A landscape with many valleys, sampled at points; each row gives a point and its height.
A ball rolls from a point to the lowest of its 2 nearest points, and stops where none of them is lower. Distance is the straight distance between rows; heights are no part of it.
barep: [139 162 147 123 168  83  89  97 175 173  48 139 156 171  79 115 164 119
 129 123 127 147  86 154  92 137 124 145  98  87  87  79]  height 4.99
Gugo: [106 190 144 160 138 130 110  71 150 142 152 193 175 102 142 123 200  89
 117 150 112 129 157 120  95  77 132 151 157 147  95 156]  height 8.00
gat: [ 89 176 108  81 189 116 130 135  85 147  81 108 163 207 101  91 110 129
 123 117 161  98  94 109 156 146 159 150  93 148 113 114]  height 5.31
Keb: [142  57 168 146  77 116 124 140 174 132  93 123 144 117 115 165 152 122
 154 105  98 155 146 174 130 115 113 137 148 109 153  72]  height 6.70
Vabuf: [150 177 149 146 133  99 100  71 195 162 130 156 155  99 117 111 194 111
 125 149  92 131 128 129  81 108 113 143 141 108 101 152]  height 8.25
guson: [154 136 153 110  85 117 128 140 127  98 124 128 117 136 118 124  91 112
  72 112 130 148 145 128 140 151 103 103 127 111 188 120]  height 5.76
tusot: [138 110 129  99 149 109 149 155 120 109 163 119 130 121 137 106  59 176
  76 118 140 165 117  81 142 118 131  89  88 132 170 155]  height 7.42
sife: [ 71 160 129 132 136 153 143  86  91 151 170 180 161 129 131 176 193  67
  86 130 108 151 152 142 138  81 152 170 178 173 106  80]  height 4.50
ludo: [132 126 146 173 128 104 151 156  79 114 186 138 152 104 116 164  92 123
 114 120 145 103 143  99 116 122 123 141  82 197 138 157]  height 7.25
mun: [104  83 123 127 158 111 135 118 152 171 115 131 186 147  96 146 165 136
 104 114 136 171 114 152 163  90 120 140 138 127 159  66]  height 6.12
Zete: [131 104  91 102  94 148 120 118 130 137  86 116 140 147 113 136 124 162
 115 131 106 145 149 152 138  85 117 131 184 136 166  91]  height 1.53
mam: [129 111 104 151 103 135 160 163  79 146 144 117 150 167 151 175 105 132
 185 126 127 107 147 132 132  83 124 149 110 153 158 122]  height 6.62
Ratu: [161 160 151 134 165 134 108  70 132 132 154 106 124  86 139 124 125 139
  72 192  80 131 133  96 105  82 115 127 122 131 167 183]  height 6.51
Zumu: [122  74 138 108 141 134 153 186 157 127  71 144 104 158 162  98 100 143
 209 134 168 134  84 148 116 101 170 118  95  84 129  82]  height 3.72
mimik: [139 174 153 149 133  61 134 116 147 165 131 115 172 158  91 156 180  78
 147  77 130 118 115 144 115 158 117 185 114 115  92 115]  height 5.44
zav: [109  92 142 133  80 146 130 126 147 144  68 141 106 174 112 128 135  61
 118 134 161 134 124 176 141 145 115 140 105 101 154  47]  height 8.23
Lat: [153 193 141 154 144 133 108  77 140 124 175 175 153 103 131 125 156  88
 120 156 139 109 139  92  81 102 144 140 135 148  67 194]  height 7.78
lek: [140 144 117 128  83 151 118  90 117 125 117 138 120 114 124 157 147 119
  77 171  67 136 164 125 112 102 105 130 167 164 168 131]  height 4.54
baga: [ 88  95  70 114 138 133 190 172  72  91 160 144 154 129 132 150 103 160
 136 118 133 151 155 123 175 147  86 135 145 165 123 114]  height 4.78
bik: [114  46 150 102  97 150 145 190 141  74 133 144 128 105 131 101  80 159
 111  98 135 142 154 138 157 155 126 114 128 123 171 155]  height 5.71
zuke: [139 120  99 164 146 113 127 121 142 168 139 115 181 143 117 144 167 162
 181 121 110  90 126 146 103  81 144 157 136 143 117 143]  height 1.47
Bufa: [151 166 150 115 171  91 116 115 130 133 151  86 121 115 132  93  93 155
  43 124 129 153 112  89 138 102 119 106  80 131 146 150]  height 7.81
lok: [128 121 105 113 125 166  84  94 176 125  96 155 123 112 127  90 138 140
  95 166 141 142 104 116 111 108 156 108 172 109 107 121]  height 7.82
tugi: [152 146 152 139 106 122 128 141 160 159  84 115 130 182 135 134 137  95
 203 133 151 100 101 132 105 109 139 145  98  96 116 100]  height 7.19
mur: [120 137  72 103 120 130 102 115 128 124 126 173 110  98 137 161 194 145
 145  98 112 124 124 150 145 151 152 140 220 137  92 111]  height 5.81
Leti: [103  95 134 144 101 155 129 121 167 141 130 144 140 123 113 151 155  92
 119 137 174 127 148 132 150 125 124 164 155 142 139 104]  height 5.15
Togu: [139 163 112 140  66 134 111 111  95 141 120 120 130 153 119 149 154 119
 117 133  77  98 133 145 119 118 135 172 170 163 140 123]  height 5.10
refi: [163 165  89  96 147 122 100 110 162 109 118 173  98 103 154 170 164 142
 141 115 139 145 103 130 136 149 150  94 195 106  90 109]  height 6.02
zel: [132 194 187 153 179 102 127  63 121 117 155 117 130  74 147 143 141 125
  48 171  65 133 154 117 119 130  70 135 104 127 166 174]  height 5.96
Loton: [132 183 138  86 157 130  99 104 118 176  73 102 138 218 108  74  99 122
 114 116 154 105  85 130 133 126 164 132  80 128 117 112]  height 5.73
taf: [179 129 103 156 135 167 102  80 107 127 165 114 112 110 149 139 106 134
 156 168  74 111 122  80 104  80 162  69 135 120 100 173]  height 6.81
lonip: [ 96 107  89  76 112 165  96 129 145 122  74 158  62  90 134 138 177 151
 158 113 133 132 142 174 167 165 144 124 218 113  88 110]  height 6.05
darep: [151 149 162 137 112 104  69 105 199 134 106 133 137  85 110 125 164 142
  99 128 108 131 113 141  91 143 131 151 164 107 102 145]  height 8.18
felab: [115 116 151 120  87 116 132 120 131 166  82  87 130 188 103 119 129 106
 111 114 119 135 134 165 145 106 113 156 111 122 180  50]  height 8.44
Gis: [117 145 144  86 121 117  94 121 127 156  68 100 124 191  96  71 122 127
  87 118 154 105 103 163 126 141 155 140 118 120 150  80]  height 6.11
mozu: [150 140 155 120  86  80 121 156 117 155  93  75 123 180 119 112 111 152
 128  89 106 118 119 175 119 119 124 143 110 116 176 101]  height 8.66
Zitu: [ 91  74  97 125 155 143 145 146 159 149  88 139 114 134 124 157 190 119
 208 103 163 116 121 155 171 137 150 164 166 121 102  94]  height 6.01
Puzi: [132 208 156 139  98 107 127  90 137 154  86  91 108 137 131 100 105  93
  84 162 112 142 146 107 107 130  81 115  59 115 142 108]  height 6.78
rak: [119 138  92 115 125 155 133 140  57 110 170  88 131 134 127 116  62 170
 116 168 109 121 148  91 126 103 116 111 132 156 136 146]  height 6.80
Votuf: [155 159 138 127 115 129  91 111 160 154  97 107 131 163 116 121 139 131
 143 144 117 117  95 135  90 111 146 131 142  98 116 109]  height 7.41
Nerun: [ 67 106  89 116 151 165 157 114 128 144  94 169 135 167 114 133 118 102
 102 175 192 149 126 119 168 112 113 134  99 143 144  65]  height 7.79
Rubeb: [139 110 123 121 118 142 117 114 126 138 114  81 126 139 126 104 106 170
  99 157  99 122 134 129 121  79 104 131 141 139 190 136]  height 3.01
Gazo: [150 118 162 116 127 111  91 135 166 141  99 115 110 159 143  72 101 118
 128 134 162 137  74 136  98 120 158  97  83  70 100 104]  height 3.07
pobu: [140 183 149  92 101 108 153 144 114 114 144 109 102 158 142 100  55 119
  80 108 162 166 115 105 151 116 122  81  58 141 164 100]  height 3.79
Kotus: [116 119  92 101 180 152 135 128 135 162  31 158 117 189 119 132 165  84
 153 140 166 101  85 156 156 151 156 143 119 102 108  67]  height 7.07
Tozi: [104 142  95  90 120 153 132 162  73  97 150 111  95 147 127  85  94 150
 101 129 151 114 122 131 136 169 154 137 153 116 106 136]  height 6.91
kav: [ 69  89  82  88 156 172 173 134 113 126 101 146 131 156 119 133 144 117
 130 142 170 152 142 150 195 146 114 152 150 135 127  74]  height 7.51
fil: [141 156 160 157 126 119 113 114 200 110 148 174 134  96 122 148 157  78
 128 124 163 120 131 107 118 179 125 119 124 116 106 159]  height 4.02
zezar: [172 129 159 143 133 152  92  71 184 101 133 177 128  61 120 156 150 155
 132 118  74 164 138 125 131 130 116  56 161 102 153 150]  height 4.01
tane: [124  90  85  89  89 193 116 116 134  97 105 135  92 104 154 107 116 168
 150 164 108 133 146 117 137 113 121  87 188 109 129 126]  height 6.50
zer: [161 161 116 133 176 134 160 165 118 117 157 158  88 138 170 160 102  99
 176 136 193 116 102  90 119 142 154 111 107 121  98 155]  height 6.40
vis: [159 161 148 108  90 139 101 139  70 145 146  34  85 167 133  79  73 138
  76 119  94 103 117 151 109 102 143 126 103 132 165 143]  height 4.87
Nemur: [173 142 114 134 144  94  91 145 123 112 194 125 126 113 118 129 131 139
 108  85 154 106  87 105 112 176 169 121 144 122  65 173]  height 9.37
Vaza: [108 112  79 158 142 129 157 150  89 104 175 172  93  72 146 161 173 132
 197 125 145 100 161 131 150 169 119 118 144 179  83 165]  height 5.83
nufam: [150  88 185 149 122  79 131 153 202 131 106 151 155 110 132 137 127 120
 172 104 134 156 111 120 105 128 121 112  86  85 150 107]  height 3.75
Tem: [114 206 135 123 151  80 125  68 143 178  79  70 117 102 152  92 134 107
  75 150  81 147 154 107 114 135  59 151  75 106 142 104]  height 6.55
Bugob: [ 62 105  78 105 102 173 151 143  82 107 133 127  99 130 106 132 180 140
 154 129 121 103 154 166 170 183 126 176 174 152  86 121]  height 2.64
Vofo: [180 167 173 163 155  89 139  99  79 116 171  85 120  97 110 140 105 140
  72 109  51 145 127 112 124 171  95  99  98 125 177 167]  height 5.97
Kapar: [ 84 108  84 117  77 176 171 156  45  96 135 115 114 152 118 135 120 132
 131 155 129 105 177 140 150 138 110 173 167 166 119 126]  height 1.69
zoku: [154 102 106 122 124 161 118 122  94 105 160  98 111 126 141 111  91 151
 138 149  94 124 124  91 118  97 154  79 144 118 146 149]  height 6.49
Kivu: [135  79 175 127 101  95 134 176 192 125  62 153 109 146 140 127 116 127
 167 128 153 155  98 169 106 135 145 117  82  83 143  66]  height 2.99
pani: [119 108 139 125 145  96 115 132 178 157  63 138 156 158 104 134 141 147
 128 126 147 150  89 155 131 115 135 134 109  98 126  74]  height 5.50
rufo: [141 135  67 110 160 143 138 159  95 134 151  90 117 153 160 131  97 168
 204 120 131 109  90 110 126 122 161 112 133 101  80 134]  height 3.10
Duf: [186 101 182 124 145  97  82 144 177 115 125 118 122 110 124  95 120 132
 143 110 148 153  75 132  96 148 189 113 131  74  44 150]  height 5.40
pegi: [167 167 165 120 146  80 129 134 174 160 109 129 128 162 137 101  99 106
 148 107 173 150  69 102 102 146 127 107  45  55  75 107]  height 3.80
ripa: [149 201 117 152 110 141 107 129  60 175 136  71 156 163 148 171 100 136
 147 138  97 102 130 138 109  70 128 139  88 192 135 158]  height 8.24
Feg: [ 77 138  77 102 150 154 115  69 127 143 125 177 152 119 133 147 204 128
 129 114 103 153 136 147 157 105 148 149 207 145 108  80]  height 5.45
Kuzof: [156  81 144 142 146  89  85 160 149 113 129 107 142  73 110 115 137 202
 106  89 103 139 108 161 117 140 146 131 158 124 135 159]  height 7.62
vesok: [115  83 168 123  97 150  98 169 177 122  84 146  97 128 146  78 100 118
 130 139 177 129 106 157 104 149 143 121 109  84 126 101]  height 1.99
lar: [114 185 113 141 153  93 126  75 152 178 131 145 189 155 112 162 198  90
 121 120 107 147 123 146 131  97 130 151 154 127 120  86]  height 6.53
Kavi: [131 123 167 183  76 113 122 108 163 118 143 145 140  92 113 173 187  61
 138 111  91 118 173 137 115 141  97 143 140 126 137 157]  height 5.98
Rimo: [ 62 135  89 132 129 165 156 129  98  92 173 169 117  72 129 150 152 139
 147 153 129 105 169 106 135 141 126 133 152 173  78 163]  height 6.14
furiv: [120 129 128 112 151 146 111 125 137 165  35 152 115 226 118  97 132  89
 146 135 173  88  82 155 121 148 141 137  58 100 120  65]  height 6.84
riba: [137 155 183 119 114  92 150 134 141  93 123  99  92 126 131  76  67 109
  51 102 135 165 135 102 142 161  90  88  40 125 176 125]  height 4.48
Fomi: [161 193 128 102 122 103 152 147  91 115 147 137 103 167 145 163  78 116
 106 120 170 144 128 101 141 126 123  94 111 135 142  83]  height 3.06
filug: [ 85 133  69  77 172 174 164 128 105 129  63 151  98 170 130 122 145  98
 146 161 168 117 108 145 172 161 140 139 159 110 122  85]  height 7.28
lovi: [112 179 145 140 178  84 116  78 141 188 124 127 191 135  97 137 223 102
 100 115  86 125 123 171 117 105 120 203 139 145 112 145]  height 6.93
luse: [155 155 125 136 111 144  98 128  84 155 133  51 114 144 135 103 102 161
 106 154  88  80 146 139 102  80 135 152 111 155 177 165]  height 4.16
purav: [ 97 113 124 173  84 158 120 106  88 118 174 163 131  78 125 157 185  91
 114 124  83  94 175 149 122 126 143 159 172 212 116 151]  height 3.90
kaz: [127 210 167 161 122 113 112 108  61 194 131  92 171 154 129 174 136  95
 128 129 114  98 146 142 109  73 112 180  70 190 109 153]  height 8.01
mezis: [130 164 134 119 102 178 120 138 103 137 141 101  93 176 171 106  72  80
 145 176 175  98 128  88 115 101 166 121  86 130 107 139]  height 5.78
neza: [158 151 113 129  98 155  95  89 192 138  81 156 106 121 138 126 161 114
 135 169 126 139 105 113  93 109 125 105 138  93 104  92]  height 7.61
keduk: [176  63 131 129  80 156 132 139 107  73 134 139 118 129 144 140  93 163
 149 103  97 125 144 138 134 146 118  86 159 128 179 146]  height 4.34
vuro: [142 176 186 153 109 112 122 128  94 117 155 101 122 125 129 147  91 110
  88 144 136 103 154  82  99 122 118 135  84 176 133 169]  height 6.87
siv: [ 81  91 130 140  88 152 155 155  75 131 145 107 133 151 114 136 118 110
 115 146 151 101 179 129 135 109 124 182 124 192 138 132]  height 2.87
Mas: [ 98 140  97 124 179 131 108 129 172 104 174 164 142  79 130 109 141 153
 128 130 172 137 117  79 127 149 149 110 150 127  77 169]  height 9.12
Deki: [128 146 177 185 150 130 123  76 143  91 171 180 149  67 118 165 155 116
  89 141  90 140 167 116 117 133 108  97 145 157 161 188]  height 2.31
Koze: [106 184 129 155 111 141 135  85 100 140 151 158 153 114 122 174 161  90
  98 161  87 126 171 130 114  74 131 158 159 178 143 114]  height 3.82
rov: [164 100 179 143 128 110  61 121 189 111 127 108 124  50 106 123 147 164
  95 112  80 132 126 151  98 152 131 123 159 114 130 185]  height 7.93
rorik: [102 137 134 124 142 115 126 144 164 140  99 162 107 164 117  95 102 107
  79 130 218 131 100 116 142 164 132 132  70 117 141  96]  height 8.58
Demir: [129 125  88 128 169 113  99 150 127 103 191 134 149  68 112 108 142 185
 125  98 132 124 103 102 118 174 144 105 156 137  57 182]  height 9.24
Rudag: [161 180 151 131 103 106 134  94 125 136 122  84 115 124 122 138  94 102
 115 144  69 155 144  80 115 142  90  81 105 106 157 127]  height 6.48
Lig: [122 136 118 123 126 163 129 140  75 119 183  75  97 141 147  89  65 113
 141 158 149  98 124  80 131 111 176 119  99 123  74 186]  height 5.37
rilel: [126 179  97  92 185 149 164 176  94 119 128 113  68 147 154 117 106 100
 151 141 205 112 100 112 126 167 167 139 130 101  80 151]  height 6.71
kub: [113  91 174 155 103  93 139 132 190 172  72 117 140 128 105 118 147  96
 116 128 128 167 128 148 134 121  84 142  59  94 154  66]  height 8.02
bop: [194 107 145 136 106 137 152 150  68  82 182 122  94 139 139 136  65 138
 122  87  99 121 106 112 138 162 159  77 119 117 152 151]  height 4.36
pir: [102 133  74  91 142 137 162 196  81  80 163 107  75 123 129 103 123 171
 163 118 154 108 102 143 151 186 138 131 155 100  91 157]  height 7.14
Kot: [100  81  84  85  83 166  89 137 127  95 108 135  83  85 134 118 159 193
 167 124  92 115 148 153 149 148 123 113 205 118  90 129]  height 6.26
goga: [190  85 171 133 107 128 132 132 123  99 116 116 116 111 123 140  86 168
 112  98  61 165 129 143 123 131 106  69 146 103 189 137]  height 3.71
bozu: [139 171  99 116 157 103 120  86 167 141 124 179 160 135 131 163 178 141
 143 118 122 147 100 136 120 107 126 113 176 103 108  83]  height 6.25
rog: [145 127 116 136 114 143 157 134 127 149  96 131 124 179 146 168 113 105
 181 155 163 115 121 125 141 101 115 129 109 129 158  83]  height 6.95
limev: [130  73 184 149 106  86 144 135 165 135 122 113 151  92 103 162 149  99
 110  86  79 179 162 169 143 148  74 137 129  96 177  97]  height 7.11
Sibo: [146 144 165 161 164 111 113  61 172 124 128 142 150  59 132 145 171 137
 116 141  44 155 149 142 108 111  88  93 146  87 175 167]  height 4.68
nefa: [ 93 160  57  98 192 138 159 149  99 114 144 112 141 141 130 119 116 179
 182 157 156 140  98  88 149 125 131 123 130 117  95 124]  height 3.69
til: [131 167 145 132  75 105 144 109 119 111 111 117 123 117 116 147 111  71
  84 128 106 155 176 113 127 167  71 114 123 127 169 103]  height 6.13
nula: [168 126 141 161 126 124 111  96 129  91 163 146 130  90 113 149 133 136
 108 129  89 128 135 121 116 142 130  86 157 139 151 167]  height 3.29
gevip: [149 140 111 122 115 186 143 141 103 109 153 118  70 141 164 138  90 104
 164 165 158  96 142  96 116 121 153 109 139 117 122 142]  height 6.08
Siguk: [136 136 101  85 149 167 154 169 120 110 122 118  26 130 166  91 114  84
 171 137 186 109  93 155 110 162 166 113 165  73 108 138]  height 6.98
sut: [153 154 189 110  77  92 118 152 129 139  98  41  81 156 128  72  85 118
 120  94 100 129 114 170 100 125 143 115  81  88 168 111]  height 8.84
dur: [110  70  82 158 151 132 189 145  50 106 189 161 178  94 132 157 116 174
 145 108 111 136 165 143 168 127  86 108 137 197 129 132]  height 5.32
kun: [180 106 147 133 140 115 100 138 149 122 148 106  96 136 151 108  97  97
 168 113 141 125  74 119 107 103 189  99 129  61  48 141]  height 5.77
ninu: [160  86 101 183  91 133 153 147  73 134 160 125 154 121 130 163 127 149
 178 122  84  86 151 144 127 108 118 125 128 192 168 142]  height 6.23
kiko: [172 108 111 121 106 168 105 127 143 100 119 123  62 129 166 139 107 112
 174 148 127 122 116 108 105 121 160  82 162  83 118 115]  height 6.36
Tirog: [ 86 174 105 121 187 108 118 116 167 123 152 188 155 111 125 140 136 114
 110 140 209 142 121 100 147 147 138 136 138 140  91 132]  height 8.97
pade: [123  74  94  98 109 199 146 114 126  84 122 175 117 115 139 125  94 151
 137 153 120 156 173 116 171 129  88  82 180 140 152 140]  height 6.73
lin: [ 63 170 106 118 145 157 140 140  79 143 124 103 146 156 125 126  97 145
 150 173 156  94 143  91 129  99 125 170 102 167  88 151]  height 4.20
tilil: [ 98 171  82 109 164 145 159  97  96 143 144 169 149 151 133 192 175 106
 120 129 140 150 132 133 155 116 143 151 182 163 115  67]  height 5.02
loma: [188 146 129 155 171 140  96  64 131 157 178 109 156 111 150 124 129 127
 155 153  85 120 119  87  93  59 144 108 106 119  80 196]  height 7.12
bemo: [ 96 158 116 127 153 155 137 155  70 137 177  80 144 133 125  94  70 159
 140 157 141 100 123  86 113 103 145 142  80 165  76 188]  height 4.85
Zulip: [106 121  96 103 150 154 112 109 151 149  82 143 144 142 113  89 106 160
  63 160 160 158 111 127 144 111 113 108 119 118 150  79]  height 8.13
Lekap: [126 136 140 112 119 113 104 146 155 116 132 111 125 119 111  97 106 143
  55 119 158 131 118 124 124 159 131 124 133 129 152 144]  height 6.19
Guri: [121 167 161 162 115  74 127 108 171 139 114 124 149  90 100 139 170  77
 110 107  96 146 149 120  99 171  85 153 130 101 132 129]  height 6.37
fovin: [133 150  77 137 127 141 123 143 102 137 150 109 155 137 130 127 123 174
 183 125 114 100 116 121 110 115 147 139 135 148 103 142]  height 2.47
teza: [ 95  74 127 120 113 172 141 134 150 137  89 152 101 143 134 142 183  78
 150 125 174 112 137 155 159 163 141 172 162 138 111  93]  height 5.64
vere: [128  99  94 141 153  85 166 182 109 109 177 148 170 115 136 136  96 184
 136  87 135 136 109 101 135 134 132 120 107 150 146 140]  height 6.46
pude: [183  66 157 117 129 153 124 143 150  80 129 143  54  99 171 146  98 119
 181 125 131 156 107 136 124 134 173  52 148  66 115 116]  height 6.58
Gidob: [121 193 126 145 162 106 113  88 105 174 145 112 162 126 131 139 171 132
  87 154  86 114 132 144  96  81 120 202 137 162 127 159]  height 7.35
kef: [181 177 158 143 125  74 101 141 146 140 143 123 146 155 107 139 157 107
 153  80 164 106  90 124  86 172 142 175 118 111  71 151]  height 5.01
razaz: [ 93 132 131 128 105 153 136  91 127 159  79 151 106 187 111 130 128  71
  79 160 179 133 137 138 152 127 102 141  80 137 146  52]  height 8.04
zunaz: [103 108 160 108 164 112 116 143 145 158  38 123 150 209 101  68 142 102
 116 101 168  99 104 156 139 147 158 155  68 112 143  84]  height 6.52
mapu: [ 87  64  88 137 139 132 175 175 130 120 158 153  95  81 146 160 177 133
 230 108 150 122 158 140 173 153 106 136 139 145 100 150]  height 5.52
tonek: [162 170 170 158 174  92 136  65 129 120 139  93 124  70 127 137 133 142
  90 140  46 154 138 108 114 158  79 101 125  83 178 165]  height 5.38
rila: [ 98 122  61  83 155 116 170 167 104 107 135 133 152 147 124 127  93 188
 149 118 156 161 115 108 166 125 120 121 140 115 140 106]  height 4.24
vun: [106 127 158 154 128  97 146 131 175 158 106 158 144 162 119 125 138  77
 125 125 182 139 110 117 134 128 103 139  45 120 141  86]  height 8.33
Tor: [153 113 142 163  49 133 105 115 133 111 135 130 117 102 105 157 176 104
 114 113  82  93 152 162 114 156 126 156 184 148 137 142]  height 5.54
nibak: [130  51 191 131 106 102 127 191 197 108 114 151 135 101 140 123 108 146
 163  92 167 145 111 144 104 129 171 129 103 104 145 146]  height 4.45
vez: [124 134 157 158 153 102 129 115 151 148 134 105 155 123 126 134 138 128
  92 151 127 128 147 119 137  86  96 175  95 152 175 144]  height 5.30
Niral: [158 171 167 176 155 105 134  99  79 109 189 117 130  90 114 152 107 125
  76 146  78 106 135 111 104 140 117 120  96 171 145 183]  height 6.47
gil: [ 62 113  85 148 128 137 130 103 116 150 154 143 156  98 118 119 216 136
 179 113 108  96 144 142 135 130 141 173 170 179  76 151]  height 2.37
Suz: [181 153 145 151 150 132 123  86 172 149 145 116 139 127 145 136 124 101
 155 168  93 137 118  72  96  82 115  81  93  95 120 146]  height 7.44
donob: [129 155 173 106 112  89 129 128 148 147  89  70  74 148 127  41  84 116
  96 111 121 146  90 161 105 112 121  98  39  89 148  70]  height 9.00
badu: [118  56 158 112  53 142 132 177 130 116  97 120 121 153 127 109 106 118
 108 106 130 137 152 178 133 118 108 139 142 124 184 113]  height 4.82
Nemen: [132 159 180 149 116 104 137 158 122 134 150 102 129 152 139 105  84  97
 118 121 176 109 130  83 114 113 141 144  55 149 127 163]  height 7.20
lagi: [103  78 104 117 151  94 130 179 128 135 127  99 168 120 105 107 125 210
 113  98 121 132 113 149 133 122 130 158 151 129 151 137]  height 7.22
Kemop: [124 100 114 104 116 142  92 148 130  90 155 101 112 100 126  87 108 159
  88 116 128 118 116 112 118 159 163 122 163 115 107 164]  height 6.59
Zum: [ 95 143 105 101 158 142 134 160 152 117 126 172 112 122 128 113 103 122
  95 147 216 147 117 104 162 169 143 129 128 116 112 112]  height 8.80
rine: [102  25  99 120  96 146 157 166 113  94 131 154 107  90 139 140 148 154
 202  92 113 129 175 162 186 155  85 118 157 142 118 144]  height 5.17
sasup: [ 78  65 106 137 171 104 147 149 117 159 155 107 195 129  90 142 163 163
 116  82 120 155 133 162 159 113 126 171 151 156 145 107]  height 6.74
zegom: [138  63 124 102 139 172 106 121 161  84 127 151  73  78 165 118 109 157
 188 136 129 147 117 105 146 136 152  48 165  88  90 147]  height 6.79
vasur: [ 69 147  93 118 146 176 149 111 110 137  97 140 141 171 121 134 132 119
 161 178 146 101 136 108 149 103 142 169 133 147 109 110]  height 3.49
muru: [156 152 152 145 111  51 133 143 154 150 106  93 155 128 107 145 147 119
 150  86 103 133 109 135  96 151 110 141 120  97 135 114]  height 5.88
sezez: [131  76 161 105  62 171 122 171 148  88 123 148  88 122 147 106  87 110
 113 119 156 124 152 160 135 157 124 104 149 112 170 142]  height 5.29
mes: [101 132 146 165 140 138 113  96 181 111 173 201 151  68 127 144 162 104
 119 130 150 122 168 118 128 132 130 108 151 155 121 174]  height 3.33
bov: [143  97 134 135 161  98 169 165  95 104 164 137 167 110 132 131  91 180
  91  93 127 160 132 114 149 119  99 109  91 164 201 162]  height 6.94
nisef: [167 151 181 140 113  76 106 146 180 113 137 130 127 111 126 133 142  85
 136  94 154 118 114 109  93 188 127 139 115  77  91 146]  height 4.56
madu: [112  43 124 124 114 128 129 156 153 133 104 130 144 123 128 155 159 142
 181  92 142 137 140 167 148 116 138 146 165 125 137 105]  height 6.35
besur: [ 69  81 105  95 162 145 157 158 144 129  76 132 141 169 122  93 129 159
 195 131 162 118  95 147 142 135 155 139 118  96 112 105]  height 4.32
Fufe: [106 118  87 163  92 136 113 119 110 122 158 161 115  83 133 140 188 135
 161 121 108  78 149 139 113 161 152 160 189 195  87 161]  height 3.20
memin: [119  75 145 135  77 142 145 153  89 112 132 111 133 141 122 129 103 123
  74 113 121 129 180 145 152 118  94 164 130 171 192 142]  height 4.00
turo: [189 126 144 139 148 141 138 139 145 122 170 121 103 141 177 133  96  81
 175 130 164 119 101  74 137 117 171  90  94  81  74 168]  height 6.09
gesuv: [137  90 141 132 101 184 159 118 106  76 140 177 114 117 136 160  91 104
 117 163 138 139 189 107 157 121  93  93 149 167 159 145]  height 6.99
mos: [115 192 172 149 168  84 134  67 148 166 117 101 155 108 147 115 163 107
  78 170 117 133 157 126 123  92  66 175  66 128 153 128]  height 6.03
kekof: [149 162 114  88 153  95 123 105 140 139 113 121 145 130 123 111 100 155
  56 146 142 174 111  97 142 106 101  78 108 120 165 103]  height 8.12
zim: [ 67 134  78  99 134 170 144 107  67 122 122 142 114 151 123 157 216 106
 165 114  92 107 126 153 163 143 145 190 196 169  87 102]  height 3.31
Zifol: [169 108 104  85 117 132 115 122 112 108 124 128 127 138 129 139  96 177
  90 114  88 172 136 136 132 115  99  83 185 111 176 112]  height 2.75
rideb: [ 72  99 104 165 153 117 115  99 141 151 178 157 176  72 113 130 207 139
 111 111 102 125 168 154 133 102 133 161 167 176 116 166]  height 3.46
sagi: [143  35 106 138 123 164 169 150 108  80 136 171 111 111 162 150 107 168
 200  96 111 139 158 122 155 146 104  73 159 144 154 157]  height 4.77
Vot: [ 62 128 103  77 171 150 163 150 105 137  71 105 142 202 111  79 100 145
 169 135 155  95 108 118 170 137 150 141  87 116 134 106]  height 4.81
Fizo: [103  90  66 164 124 137 176 162  58 113 173 129 151 103 135 144 133 166
 194 144  99  95 150 134 144 120 101 130 124 178 113 132]  height 5.80
Bobo: [129 123 106  75 127 165  88 121 162 121 107 159 111 108 130  98  94 159
  70 147 151 163 108 145 133 148 144  86 169  90 133  92]  height 8.03
ferip: [136 184 144 156 124 105 113 100  99 201 113  73 151 157 122 150 156 129
 124 144  85  84 145 167 119  83 106 200  99 169 150 165]  height 7.72
neni: [ 93 142 102 123 118 177 144 129  51  74 172 133 113  86 128 136  87 146
 119 188 120 108 157  79 117 137 131 109 150 175 100 160]  height 6.44
dizil: [123  46 110 117 111 104 163 203 116  92 146 157 148 114 138 135 100 176
 137  61 134 139 126 140 153 160 115 122 129 135 154 145]  height 6.10
rafi: [168  76  97 137 108 167 145 149  63  72 179 139 110 106 130 116  79 185
 129 109  87 125 130 117 137 165 134  70 156 141 135 153]  height 4.80
Rin: [165 171 134 120  70 102 127 161  53 127 156  77  94 161 124 121  77 133
  80  92 112 104 134 157 129 145 120 126 108 160 171 123]  height 5.39
Bamuz: [138 164 144 144 142 134 112 129 131 132 165 124 144 131 136 114 119 109
 137 153 165  97 135  90  85 113 150 154  99 153  85 189]  height 7.54
zin: [101 107 127 155 127 116 130 122 134 142 154 134 157 108 115 141 161 122
 100 123 130 125 159 134 124 103 124 168 151 175 148 144]  height 4.41
gesaz: [152 152 160 136 146  74 109 112 170 167  61 131 134 137 106  88 135  98
 142 115 143 165  92 125  75 166  98 123  62  50  75  80]  height 4.42
Pesi: [104 147  97 124 164 136 121 101 128 167  90 113 182 181 107 116 156 143
 182 143 122  97 117 119 122  92 148 170 134 146 108 130]  height 2.61
Nimi: [106  81 172 147 118 110 130  98 184 168 116 116 157  86 113 134 169  83
  85 141 102 174 158 160 144 120  69 154  97 111 181  90]  height 7.59
lopo: [183 162 123 121 138 106 135 140  99 105 174 115 110 141 145 166  77 138
 102  99 127 137  99  83 134 147 147  72 123 118 130 132]  height 3.77
Lamo: [166  72 201 133 120  98 108 166 189  91 133 130 106 108 157 122  99 123
 158 118 133 155  88 135  93 135 189  93  90  77  97 137]  height 4.97

For each start below, name the point where the ball stops.
Votuf -> zuke
darep -> vesok
kekof -> Kapar

Call two points neighbours if one is among the 2 nearest of the other. Go from one point of each pair to the other, from neighbour to neighbour, staying as low as possible. Name the highest point that can't be avoided.
vesok, zuke -> Siguk
Fomi, Zete -> rafi
gil, Zete -> Puzi
mur, Deki -> Guri
guson, zoku -> rak
